Each row is a point on a landscape with many peaks, with its height.
A climber steps from a point to the highest of its 2 nearest points, and stops where none of them is higher. Distance is the straight distance between rows; heights are no part of it.
(572) (h 156): [ -3  -8 -13  17  26  11  16 -32  49  25  -6 -10   0  -5 -50  -8   6 -38
  20   2   6  43 -14  -8 -40  19  14  -1 -11  30  62  19   1 -14  24  57
  60  73 -29  -4   7 -23   6 -24 -63 -33   4  10]
(1034) (h 273): [  0  14  17 -16  38   3 -23  58 -15   5   3  17 -15 -13 -18  11   7   9
  12 -23  12  -2   9 -13 -43  15   8 -26  62 -39  14  16   5  16  33   4
 -18  27  24   7  30  18 -23  32  19  -4   1 -11]
(852) (h 251): [  8 -46  -7  -5  12 -15  18 -39 -14  -3 -32  19  35  31  17  -8  -8 -12
 -29  -8  -9   5 -10  25  51 -12 -17   8   8  33   9  25  31  12 -47 -11
  23 -38 -26 -15  15  -3  -2 -27 -49  -8  -8  -4]
(645) (h 392): [-15 -11 -18  -9  29 -17 -15   3   2  26 -30   2   0  46  -1  12  45 -20
  -8  25  -9  -1  20  25  56  26  22  12   1 -24 -11  41 -15  34  20 -19
  44  -1  28 -19  12  18   4   0 -52 -23  39 -24]
(371) (h 477): [ 14  28   6  -1  19  20   7  14   3   1  -6 -19 -17  -9   7   2 -13 -25
  -7   1   3 -35  -7   6  18  -9   1  19  26  -1  14 -48  -2  13  18 -68
   7 -53  46 -33  16  21 -39  31   2 -27 -24  -8]
(936) (h 410): [ -3 -11 -12  -7 -11  26  31 -24  17   1   7   4  28 -20 -30   9  -6   3
   8 -17   4   8 -50  -9 -66 -20  -4  -4 -25  14  16 -19  -7 -26 -19  32
 -36  10 -27  18 -32 -13   2 -25 -25  37 -14  -4]
(340) (h 271): [-22 -33 -21   0  -3  -1 -12 -32 -21 -22 -29  24  27  44  -1   1  -1  13
 -26  -7 -38  -7   7 -19  37  -4 -14   7 -18  20 -14  10  18  43 -52  17
  -6  -3 -37  -8 -22  15   7   5 -43   0  24 -16]
(564) (h 467): [ 19   5  25 -15   1  -2  33 -13  -6  10   2  23  25   9   8  21 -28  29
   6 -39  33  10 -34  32  -9 -32  22 -23   0 -68 -10  59   8  12 -61 -13
 -43 -11   7  43  49 -68 -26 -25 -52  14  21  -8]
(408) (h 610): [-26   5   2 -20   1 -17 -28  27 -27 -14  24 -21 -43   5 -20 -11 -44  -6
 -38 -13 -21  46  53 -31  -2 -10  -3  27  39  57  13  16  22  25  24  43
   0  25  24  17 -46  40  66   9  16 -10  12  53]
(834) (h 552): [ 16  35 -17   7  14  24 -26  10  -3 -13 -22 -25  13   5   6 -20  12 -13
 -30  12 -10 -30  -2   4  15  -7   2   5  13 -29 -12 -33   4  24  11 -29
 -17 -12  43 -37   6  33 -28  10 -26  -6  29 -21]
(732) (h 181): [ 28  37  47  13  -1   7 -18  30 -16 -33 -18   8  18 -24  25  29 -29  37
   7  12  44 -12  -7  -6  -5  -3  38 -22   5 -27 -29 -41  -5 -24   4 -61
 -48 -21 -22  22  43   3 -13 -27  48  17 -27 -28]
(479) (h 423): [ 11 -15  36  -7 -20  -4  46   4   4  18   8   6   7  -9  22  20 -12  27
  43 -34  22  -4 -42  28 -20 -27   7 -30 -36 -53 -22  27   0  -8 -50 -21
 -51 -38  -1  44  14 -55 -16   5  10  34 -11 -10]
(189) (h 208): [  7  -8   5  18 -31 -10  26 -46   9  37 -42  -2  16  -1  13 -34  19  10
 -18 -11  51   5 -29   9 -44  33   5  -3 -14 -23   7  35 -36 -38 -76   3
  -1  50 -15  57   6 -47  -6  -1 -57  37  25   9]
(788) (h 387): [-17 -22   0  -8 -20  -9  31 -20  -6  -6  36  39  11 -11 -22  15 -22  19
  36 -14 -24   8 -24 -32 -49 -35 -20  -1 -24  25  19  -7   7 -15 -28  45
 -31  27 -63  25 -40 -13  29 -19  47  41 -33   2]
(737) (h 272): [ 22  14 -20  11 -35 -15 -20 -23   8  -7 -21  14  22  -8  -4 -20  20  27
 -20  39  39  -6 -16  -4  -6  44   2   8 -36  21   3 -18 -40 -49   1  18
  29  61 -45  22 -13  18  27 -34  -5  10  27  12]
(491) (h 199): [ 48  23  51 -22 -17 -11 -26  45 -46 -24 -16   9  -2 -14  19   9 -28  40
  -5 -20  43  -7  12 -23 -19 -20  26 -47  30 -51 -38   9   4  -6   6 -39
 -69 -21  14  15  34  -6 -26  10  83  18  11   1]
(812) (h 308): [ 46  -1  22   1 -37 -35  42 -38   5   6 -30  -4   8  17  50 -34   3 -11
 -36  -3  57  -7 -27  33  45   3 -13  -8  -6   7 -16  38 -13 -45 -27 -53
  50 -13   7  -2  41 -26  20 -26  19  30 -22  52]
(280) (h 361): [ 19   7 -46  35 -24  28 -31 -19  17  13   5 -51  -7   1  29 -42  17 -36
   4  -2 -17 -14 -29   5 -14   2 -23 -12 -41 -14 -11 -67 -11 -33 -18  33
  -4  -1   8 -17 -37   7 -23  22 -26   6  23  -4]
(752) (h 334): [  1 -17  -9  11   9  -9 -22   3  27  44 -35 -45 -34  49  46  -6  25 -69
  -7  36  16 -10  35  15  45  41   9 -15   4 -10  17   4 -15  13  13 -24
  81   7  16 -44  10  -6   0   4 -57 -47  51  -7]
(385) (h 188): [-37 -25 -29 -11  -2   6  16 -26  20 -17   1  10  27  -5 -42  19  29  -3
   7  18 -41   8 -23  15   9 -11   1  35 -28  20  23   7 -11  -4   2  28
  31  23 -20  -8 -28  27  30 -19 -39 -13  23 -19]
(15) (h 322): [ 28  22  -6   9 -11  -3 -42  -9 -22  -6 -39  -4 -12  36  30 -51 -25  -1
 -50  -8   9  -6  22 -26  15   7 -14 -10   5   3 -28   7   4  10 -23   0
 -12  -9  -9   9 -20  12  -8  14   8  16  25  27]
(644) (h 263): [ -6  -3  26 -21 -21 -25   7   5 -32  -6 -38  31  -8  28  19  12  10  58
 -17 -15  18   7   7 -11  27 -17  -1  -4 -18 -11 -32  46  -9   2  -9 -14
 -37 -16 -18  40  -7  -3  21  23  64  53   9  15]
(856) (h 266): [-36 -13 -25  -9   7   3 -40   6  -2   5  -1 -34 -28  47  14   7  11 -36
 -26  -9 -43  19  37  -3  12  -2  -2   8  17   9 -14  37  38  11 -12  19
  13 -11  14 -25 -26  10  65  10 -30  10  19  31]
(578) (h 373): [  23   -3   61  -24    3    7   47   10   17  -19    5  -23  -13    3
   37   19   -3   19   31  -14   -1    2   -4   17   23  -28   -5   14
   26   15  -21   21   37    2    7  -58   -6 -111   15   -2   13   -5
   50   26   51    1  -34   24]
(1017) (h 170): [  5   6   1  -3 -15  34  -7 -23  23  15 -72  -8 -15  38   2 -20  31 -12
 -46  32  29 -35   2   7  15  37   4 -10 -45  -7 -38  21 -18 -21 -11 -31
  -1 -14 -42  -4  -8  18   6 -11 -43  -5  56  -2]
(414) (h 105): [ 23   6  35 -25  34 -16  24   0  19   3 -10  26  21  -4 -19   7   9 -14
  -5  24  48   7  -6   7   3  23  16 -13  44  35  28  25   0  19  38  -8
  62  39 -14  -2  41  12  -1 -33 -16 -24 -28   4]
(830) (h 554): [ -7  28  21   9  16  30  28  19  -2  -6 -26 -22  11 -30 -33  18  -7  18
  -5  24  -6 -19 -18  -8   1  -7   2  12 -38   4  18 -66 -11  -3  40   1
 -17 -21  -8  22 -19  31 -29  33 -13 -38 -29 -51]
(422) (h 491): [-48 -18 -30  12   9  19   3 -10  27  35  22 -42 -44 -20 -39   0 -17 -44
 -11 -25 -40  43  15   3 -17 -28  -8  30  -5  15  44  13 -16  -3  36  57
  38  20  63  -9 -37 -19  21  16 -18  -7 -11  45]
(967) (h 459): [-28  13  -5  -3  14 -12 -34  47  -5  17 -12 -13 -29  17 -20   2  22 -14
 -19  21  17   9  35   5  46  37  20  14   1  -2   7  24 -34  19  55   3
  35  39  42   1  -4  27  12  12 -16 -26  51   1]
(67) (h 389): [ 50  33  27 -26  -1  49  45 -11  11 -16 -35 -15  25  -5   1  12 -27  19
 -29  -5  31 -17 -57  17 -11 -16  18 -21  -8 -35 -12  -7   5 -37 -14 -35
 -41 -37 -10  18  26 -23 -22 -34 -34  13 -15  -4]
(1056) (h 436): [ 14 -18  71 -27  17  -5  22  19  -7  36  -8  16  -6  32  18  11 -19  25
  -4 -41   9  28   7  -8 -33 -32   1 -32  16 -18   2  65  22  44 -14   9
 -19 -50  12  36  12 -35 -16  43  30   3 -31   8]
(272) (h 555): [-74  -3 -30  14  12  -1 -11  27  -6  26 -10 -51 -52   4 -25   8 -13 -13
 -31 -26 -44  40  50   6  26 -12  -3  12 -21 -12  35  36 -11  15  39  50
  18  32  71   9 -40 -10  30  48 -34 -12  17  15]
(12) (h 427): [-45  13  33  -9  17   6   3  12  -8 -45   9  24  22 -39 -28  65   8  47
   6   9 -16  10   4 -15  48 -20   8  50  10  30  -6 -19   2   6  36 -24
   7 -31   6   0  12  24  17  10  61  -1 -65 -31]
(180) (h 418): [ 21   4  23 -26  24   8  28   8  28   3  -2 -23 -13   4  35   3  -2 -32
  26   4  -1 -21 -16  37  31 -20 -19  12  30   3   2   2  27   6   3 -60
  17 -88  29 -24  14 -13   8  26  -6 -20 -25   1]
(653) (h 343): [ -2 -20 -15  21 -13   1  14  33  -9  10  43   0  -9 -22  -2  -4  14   7
  37 -31 -28   7  -3 -16 -71  -8 -30 -41 -22 -34 -34 -31   7 -12 -12  29
 -70  -7   8   3 -37 -14 -36  28  42  26 -20 -22]
(560) (h 474): [  5 -31  40  -2  21 -10   6  12  -2  32 -22  18 -24  66  33  -3 -26  -5
   5 -19   0  18  20  -1  -8  -8  -5 -40   3   9  -2  66  36  44 -37  10
  -9 -27 -43  20  12 -27   5  32 -13   9  -7   5]
(411) (h 279): [ 24  27  36   0 -30 -25   1 -11  -3 -24 -31   8  10  24  32 -19  -4  32
 -27   4  48 -12   0  10  39 -18   2   8   4  -2 -30  25 -13 -26   3 -64
   2 -36  14   6  28   1  19  -8  71  51  -6  33]
(33) (h 394): [ 18 -11 -56  25 -37  12 -68 -15   5  -1  19 -30 -22   7  27 -36  -6 -30
 -18  12 -25  14  12 -18  18   7 -24  11 -17  -2   4 -70 -11 -21 -20  56
  39  35 -11 -27 -28  -7  -4   4 -30 -21  30  17]
(548) (h 434): [ 35  19  41 -40  10  64  46  10   0  -9 -74 -40 -12   4   4   7 -15   9
 -42   1  13 -33 -41   6   4 -20   6 -10 -18 -18 -18 -12  10 -20  21 -31
 -30 -58  -9  16  -9  12  -9  15 -19 -18 -17  -1]
(530) (h 365): [ -5 -22  25   3 -22 -12  18  34 -20 -22  20  27  -3 -20   9  27  -4  18
  57  -8 -22   7  -2 -35 -52 -18 -23 -25 -36  22 -31 -32  15   3  -2  23
 -65 -11 -60  13 -30  -6  -2  12  78  31 -25 -27]
(1041) (h 46): [  5  30 -17  -6 -23  22   9 -14  21 -13 -57 -29   0 -12 -49 -20 -16 -12
 -73  49  33  -9  -5  -6  35   2   7  27 -38  29   6 -36 -21 -13  36 -19
  27  12   2 -22 -32  53   2 -28 -35 -40  41  -2]
(251) (h 357): [-20  -3 -24   6  -6  17   8   1  18 -14  60 -21 -17 -72 -41   0 -18   0
  14   8 -40  -1  -1 -21 -47 -16 -37  38 -21  14   5 -46 -10 -12  41  31
 -14   5  18 -14 -27   4 -11   5  45   3 -41   1]
(1083) (h 488): [-65  22  -2  16  -7  -5   6  18 -19 -49  42  -8   0 -52 -33  27  10  38
  -7  14 -39   4  23 -13  79  -3 -10  62 -30  40 -12 -43 -15  22  47 -15
  11  -2  30 -29 -16  33  17  29  49 -24 -28 -25]
(84) (h 130): [ -6 -16   3 -10  21   7  -6 -15  28  21 -41   6  16  25 -20   2  26  -1
  -3  42  19   0   1  -3 -16  45  26 -34 -21  22   7  31   1  18  -2  20
  15  14 -72   8   4  15  -2 -25 -92 -30  36 -32]
(567) (h 169): [-22 -38 -40   6   5  23  -8 -28  32   7 -18 -21  25   3 -54  -1  14 -17
 -34  20  -9  38 -13  -3 -13   3  18  22 -28  18  47  12   2 -12  -2  56
  46  51 -42 -17 -37   7  15 -30 -87 -47  47   2]
(111) (h 332): [ 57  16  -2  22 -29 -10  27 -45   8  13 -10 -23   4   7  50 -54 -18 -24
 -40 -25  35  -9 -37  29  13 -17 -14 -15   5 -34 -11   9 -12 -23 -37 -43
  10 -34  44  -1  32 -33 -35 -19   2  24 -20  51]
(369) (h 224): [ -7   9  -1  23 -21 -32  44 -32   0  24   2  26  49 -22   2 -15  19  41
  44 -19  28  -2 -40  23 -30  25  25  -1  17 -14  28  27 -32 -19 -63  13
 -11  39 -16  75  15 -60 -26  -7 -31  18  -6 -20]
(32) (h 654): [-66 -20 -26   5   5 -10  14  11 -19   7  28 -10 -25   5  -7  25  16  10
   3 -41 -60  19  33   2  32 -17 -25  32 -28  -5   0  13  -4  21   1  33
   9   1  66  -4 -39 -10  22  45   3   4   6   8]
(473) (h 295): [-18  -4  -3   0   9   4 -21   7 -21 -10 -29 -11 -20  43  -5 -12 -22  -6
 -34  -6 -27   1  33 -22  35   1 -14  13   5  28 -19   3  25  51  -8  12
  -6 -24   9   4 -25  35  14  42 -31 -25  23  -5]
(1075) (h 238): [ -1  28  -2  51 -23 -21  19 -18 -14   5  -1  30  56 -32  -6  -8  -4  89
  27  -7  21   6 -17  -6 -34   0  19  19  -6  -1  16 -22 -28 -22 -42  11
 -30  23 -24  69   2 -30 -44 -14  31  20 -31 -37]
(409) (h 356): [ 28 -22 -10  30 -13 -32 -23 -34  -5 -12  26  37  11   0  54 -28 -18 -22
  12  14   8  -4  11  -6  29   2 -12   1   6  44  17 -48  12 -14 -22  -5
  56  13 -33 -12  20  -5 -10 -42  16   3 -37   8]
(427) (h 379): [  0   1  12  21  24 -10  11  47  23  28  16   3 -17 -20 -18  12  28   3
  52   6   6 -10  -5  18 -36  33   7  -8 -29  -1  17 -11 -14 -11  29  29
   4  24   7  24  -9   9 -19  40  -5 -13   6 -31]
(928) (h 347): [ -1 -10  18 -32   6   9   7  14   7   4  44   5 -29 -75 -48  23  -2  15
  20   0   8  -6   4 -11 -38  -4 -27  41  21  -3  23 -26 -19 -10  65   9
 -10 -12  41  10   3  13 -32  28  81  -1 -59  -2]
(468) (h 299): [ -6  13   0  -6  34  23  -8  47 -17 -28  25  28   9 -33  -7  35  -7  38
  40 -13 -21 -13  -3  -4 -39   2   2 -24  45 -36  -9 -25  28  19   4  -4
 -57  -5  -6   1  30  13 -59  -1  17 -18 -10 -49]
(224) (h 192): [ 38  21  16  -3 -16  14  29 -39  28  23 -71  -5   4  13  12 -43  21   7
 -44  14  58 -25 -14   6  -7  38 -12 -22 -29 -26 -38  35 -28 -40 -36 -39
  -4   7  -9  32  19 -25  -8 -15 -41  20  30  25]
(679) (h 117): [ 32   4  32 -16  34   3  10   1   5   2 -27  20  12  23 -11   2  -4   1
  -9  23  37   2  -9   1   2  29  13 -33  29  27  12  18  12  36  -8 -10
  12   1 -58  11  36  15 -20 -27 -51 -29   1 -30]
(61) (h 294): [  3 -14 -24  23  -7  -4 -52   3  15  30   6 -39 -37  28  63 -14  34 -71
  25  10 -10 -21  28  27  48  20 -16  -5 -14 -20   5 -19 -13 -11  -7  10
  59 -12  15 -32   2 -20  -1  33 -29 -10  25  -1]
(858) (h 484): [-29  -5   7 -11   7  13  36  19   4  -4  -2 -16 -19  -9 -35  16 -11  11
   7  23 -13  -4   5  17  61  -7   2  18 -52  43   8 -34 -11  28  38  20
  16  -7  -5  12 -35  17   7  34  -6 -37  -1 -29]
(270) (h 232): [-19 -50 -19   5  -1 -20  27 -50  -4 -25   2  20  40   5  -4  19   8  -9
  -2  20 -29   3   4  26  63 -16  -6  30 -12  66  10 -19  29   6 -15 -20
  53 -39 -21 -42   3  21  18 -33 -36 -38 -20 -23]
(191) (h 405): [-13 -20  35 -35  23  -5  28   6  -5  36  27  32  -9   4 -16  31   1   5
  17 -44  -6  29  -3  -1 -54 -29   9 -21  38 -27  19  72  14  10  17  15
 -14 -20  31  19  24 -37   7  15  41  27 -47  24]
(949) (h 323): [-23  17 -34  14  18   6  -3  19 -23 -16  20   7  22 -25 -22   5  11  38
   7 -37 -46   1  -2  -6 -38   2 -16 -14   5 -48 -18 -19  15  19  -7  21
 -58  11  31  -5 -14   9 -53  21   8   8   0 -29]
(433) (h 424): [-26  -2  -6   9  26   7  12  35  32  29  27 -25 -38 -34 -34  12  13 -26
  34  38  -8  -8   3  21  17  13   1  11 -23   4  35 -45 -29   9  51   7
  26  18  16 -15 -17  10 -15  11 -22 -58  16 -29]
(528) (h 234): [ 43   6  18  19  -4  -1 -22  52  -3  25  -6 -18 -38   5  42 -29 -10 -36
  17 -15  33 -26  -2   1 -33  11  -4 -47  15 -40 -23  -2  -5   6 -10 -31
 -10 -24  13   0  20  -8 -31  59  33  -4   6  14]
(282) (h 355): [ 47  26  11  -8  -9  20  33 -26  -2  19 -11 -11  20 -14   1 -26 -20   4
 -28 -34  23 -16 -47  10 -31 -31   5 -24  16 -61  -7   5  -2 -21 -16 -27
 -35 -33  55  13  24 -30 -45   0  -4  18 -21  20]
(30) (h 572): [ 10  11  -9  -6 -11 -10 -13 -17 -27 -24  55  14   4 -12  31  -6 -52 -26
  35 -30 -30   5  23 -19 -18 -50 -16 -14  55 -14 -21  -8  34  19 -35 -33
 -74 -24  10 -32  25 -29  -9 -29  48  31 -11  19]
(27) (h 384): [ -4  12 -31  -3  12  36  22 -17  33 -13  38   4  16 -59 -50   8   9  18
  29  12 -22  -6 -37  -7 -77   0  -7  19  -1   5  29 -32   1 -32  20  35
 -30  16  -4   1 -11 -10 -27 -32  10   6 -26  -3]
(356) (h 375): [  8 -24  28 -35  14   8   9  12   7  10  59  10 -23 -46 -21  28   3   1
  42 -23 -12   0   3 -11 -77   0 -10  -4  39 -21   0  19   1 -14  30   5
 -26 -22  32   1  22 -24 -28   5  66  20 -43   8]
(1046) (h 460): [-13  -2  -4  13  -3  -9   4  -1 -20 -39  60   6  10 -35  32  34  11 -11
  60  -1 -42 -34  12   9  31 -20  -3   5   7 -11 -44 -28  24   3  -9 -67
 -39 -48   5 -52  35 -21  14 -20  48  30 -19 -12]
(555) (h 627): [ 17   0   0 -27  25   1 -12 -16 -23 -20  50  28  -4  -2   2 -11 -44 -29
  15 -22 -27   9  10 -25 -47 -23  -3   0  78  31  16  11  47  34 -20   7
 -27 -14  -3 -22  17  -7   3 -18  27  10 -26  27]
(490) (h 515): [ -1  13  -6  10 -15  -4  -4   8 -23 -20  33  -7   6 -12  36   8 -21  -6
  54 -18 -26 -20  -4   9   9 -33 -11 -29 -13 -46 -53 -24  23   2 -42 -40
 -80 -44   9 -36  21 -47 -25 -16  25  30   7 -22]
(4) (h 61): [-20   8 -16   4  -2   8  12  -1  36 -17   0 -22  19 -28 -64   6   3   0
 -24  59  14   2   1  20  51  -2  28  56 -13  28  38 -37 -36   6  67 -14
  56  28   7 -32 -15  43   1 -49 -21 -69  26  -9]
(332) (h 493): [ 11  24  35  -1  15  36  26   7 -28 -26 -44 -20  17  -7  -6  19 -31  43
 -26  -7   2 -17 -31 -30   0 -25   4 -20 -16 -13 -21 -52  23   9   5  -9
 -55 -47 -31  31 -14  21 -35  38   8  -8 -39 -41]
(377) (h 301): [-22  29  -7  -4   7   4  -8  25 -32 -32   4  23  22 -17 -32   2 -19  60
 -35 -27 -27  12   9 -51   0 -16  -7  18  19  -6 -15  -5   8  36  22  23
 -33  21  19  19 -23  34 -21  28  35   8 -17  -4]
(466) (h 310): [-18  -2   0  18   4 -13 -43  34   8  32   4 -12 -29  17  14   9   8 -34
   0 -20   5  17  28  -8 -48  29   4 -26  -5 -25   7  41  -2 -15  31  23
  19  46  14   1  11 -11  28  28  -3  19   4  27]
(944) (h 209): [-32 -39 -21 -17   7  -9  25 -30  -2 -20   1  38  55   0  -9  39  51  13
  33  33 -24 -10 -12  24  53 -10  29  21 -14   9  -7  15   1  20  -3 -19
  31 -18 -26 -23   5  19  21 -38 -35 -15  -1 -34]
(323) (h 342): [-13 -15 -17  20   7 -16 -29  23   2  27   4  16 -10  22  22   2  35  11
  34   4   5   0  10   4 -29  46  18 -26 -18 -13   2  23 -10  -5  -3  35
  16  53 -34  20  -3  -7  17   9 -23   6  21 -23]
(41) (h 76): [ 17  -1 -27   8 -27   6 -12 -14  44   4  12 -18  17   4 -24  -1  38 -49
  -1  57  15  -2  -8  14  -5  37  36  32  -1   8  36 -25 -29 -20  38  -4
  66  53  -7 -60 -12  30   3 -59 -33 -56  36   3]
(119) (h 481): [ 29  41 -31  20  -8  10 -12 -24  -7 -17 -28  -3  41   4  -1 -37   3  17
 -39   7  17 -17 -18   0  -2  21  18   3   2 -21  -6 -28 -13 -26 -22 -28
 -20  18   9  -6  10  28 -26 -41 -32  26  21 -10]
(759) (h 329): [ -8  -1 -38  39   0  -3  -7   9  14  35  -2 -35 -13  21  32 -18  36 -21
  35   8 -16 -23  -3  31  32  11 -21   8 -58 -22 -14 -39 -20 -12  -7  12
   8   1  23   4 -28  -7 -13  48 -30  -2  23 -32]
(629) (h 92): [ 10   7  -4 -30  15  -6  -5   0  18  11  -6   9  17  18 -10   8  53 -40
   1  39  34  -5  14  13   6  52  35  -9  45   6  17  29 -12  -1  36 -21
  70  57   4 -45  29  25  18 -57 -23 -19  25   9]
(361) (h 215): [ 50  -6  56 -15 -29   1 -14  56 -21  -6  -6  -9 -30  -1  36 -10 -22   8
  11 -32  34  -4   3 -21 -45 -22   6 -66  42 -48 -31  37  26  20 -14 -49
 -45 -60  23  10  17 -28 -23  51  75   0  23  25]
(795) (h 280): [-18  17  25 -35 -12 -12   3 -11 -44 -19 -34  16  18  32 -18   5 -25  57
 -43 -20  -8  30  22 -32  16 -19  -6  28  13  35 -19  30  11  36  -9  12
 -26  -9  -8  37 -30  17  11  34  50  21  -4  16]
(51) (h 690): [-10  -6 -18 -10   9  -4 -16 -16 -18 -11  35   9  -8   7 -14 -21 -44  -9
 -17 -27 -55  28  21 -43 -26 -28 -23  26  46  38  14  -4  36  41 -11  49
 -13   3   1 -16 -31  17  17   0   7  -5 -20  47]
(128) (h 435): [-22 -10 -44  22  -3  10 -52  12  28  18  34 -32 -46  -9  -6 -12  -8 -32
 -16   3 -24  27  22  -3  18   6  -9  16 -20 -12  35 -27 -27 -16  19  66
  49  64  26 -27 -41 -13  22   0 -21 -17  32  20]
(249) (h 297): [ 17   8  -3 -11 -26 -32 -40 -21  -2  -5 -16  19 -12  19 -17 -22 -10  17
 -38  44  39   8  37 -17  37  39  -2  14 -24  43   0 -12 -47 -22  26  36
  47  71 -36  16   0  35  49 -24  22 -20  28  28]
(764) (h 253): [ 36  17  -6  17 -13 -10 -52  44 -26   8  30  15 -24 -16  23 -24 -11 -14
  23 -18  16 -10  -5 -32 -67  22   3 -46  50 -26  -1  -1  -1  10 -10  -9
 -29  38  16  -1  24   4 -31  14  42  17  16  12]
(862) (h 252): [ 11  30 -11  42 -28 -30  -8 -28  -2 -13  10  34  35 -18   4 -21  -2  37
  14  27  43   6 -21   0 -17  16  16   7 -10  25  15 -30 -30 -49 -16  10
   4  35 -31  38  16  -1  -1 -39  28  31 -35  -1]
(667) (h 440): [ 19  -4 -45  11 -14   6   4 -57  -3 -16  -5  22  55 -14 -21 -24  -5   9
 -20 -13   8  15 -43  16 -23 -10  -4   9   6  -7  21 -12  -5 -34 -47  17
  -5  38  -8  -1  -2  -6 -15 -48 -41  27   7   7]
(286) (h 385): [-11 -18 -22  10  10 -19 -25 -16 -12 -30  52  44   8 -11  13  10  15 -19
  49  29 -23 -19  21   2  11   5   0   9  35  26   9 -25  22  14 -12  -6
  20   7 -35 -38  26  13   9 -31  24  -1 -26  -9]
(704) (h 349): [ 34  -9  -1  -5 -10  11 -10 -18   4  -2 -28 -25 -14  35  38 -32   1 -34
 -24  -3   5 -16  -5   9   3   1 -16 -18  12  17 -25  14  22 -27 -23 -16
   3 -32 -14 -18  -3  -8  24 -19  -8  28  19  41]
(984) (h 327): [ 37 -21 -17  -9 -12 -35 -30 -31 -16  -6  -1  21  -3  26  24 -14   7 -25
 -29  24  20  -1  25 -16  33  23  -9   2   2  48  15 -18   1 -42  -3  24
  86  46 -43 -11  18   4  46 -51   4 -19   6  31]
(1048) (h 149): [ -9 -14 -20   6  -4  17  -7 -25  13  18 -42  -1  26  33   2  11  38  12
  -3  47   7 -34  -9  16  10  39  23 -15 -35 -13 -19   1 -16   4 -27 -22
  -8 -13 -40   2  -7  28  -6 -20 -72 -20  60 -62]
(690) (h 531): [-32   4  11 -17  12 -11 -31  47   0   1  23  -7 -34 -15 -46   3 -17 -13
 -16  14  12  30  28   0  25  14   9   7   9  43  26   3 -17  21  58  36
  29  58  -2  12 -15  30  36  -1   9 -36  24  26]
(954) (h 377): [ -6   8  42 -23   1  -4  13  23  -3 -21   0  -5 -14   1   6  21 -10  12
  10  13  17   2  22   4  41 -10   1  20   6  67 -10 -14  11   1  37 -30
   9 -55  -7   0  -7  21  42  20  40   3 -32   3]
(757) (h 386): [  2 -13   4   9  -7  -3  16   3  14  28  -1   2  -8  28  30   2  17 -12
  17 -19  10 -11 -25  22  -3 -10  -1 -20 -30 -25 -20  34  -6 -20 -25  -8
  -7 -16  12  12  -6 -28   1  13  -2  51   6  17]
(363) (h 281): [-27  -3 -15  -7   8 -12 -49  13   4  17   8 -26 -32  23  25  10   9 -69
  -8 -24 -22  18  41  -6 -37  12  16  -9  39 -11  23  58  24 -20  16   3
  22  13  27 -34  12  -7  85   9   0  19  -7  58]
(127) (h 417): [-26  -5 -17  17  -7  -9   4 -12 -15 -35  43  32  10 -11   9  13   9   7
  34  -8 -49 -12   5 -12  22 -10 -25  27  -2   9 -29 -16  18  11  -7   7
 -21  -5  -4 -27  -7  -2   8  -5  51  27 -31  -9]
(738) (h 563): [-64 -10 -22  10  19 -13  12  22  -5  -8  60  13 -22 -39 -17  18  17  23
  33  -8 -54  -2  35  12  60  -2 -32  50 -28  10  -4  -8 -24  37  34  26
  16  26  53  -3 -20   8  -3  37  33 -20 -11 -24]
(798) (h 521): [  6 -11  15 -18  34 -10  14  -1 -10  15   7  29   7  41  14  14 -22 -10
  14 -23   2  19  -3  21 -10 -19  15 -38  34 -25   5  74  44  22 -53   3
 -29 -16 -27  10  49 -41   5 -23 -44   9   0   1]

For each start below, name the point where the climber stops.
(409) => (51)
(759) => (32)
(411) => (830)
(679) => (51)
(363) => (830)
(1041) => (51)
(61) => (51)
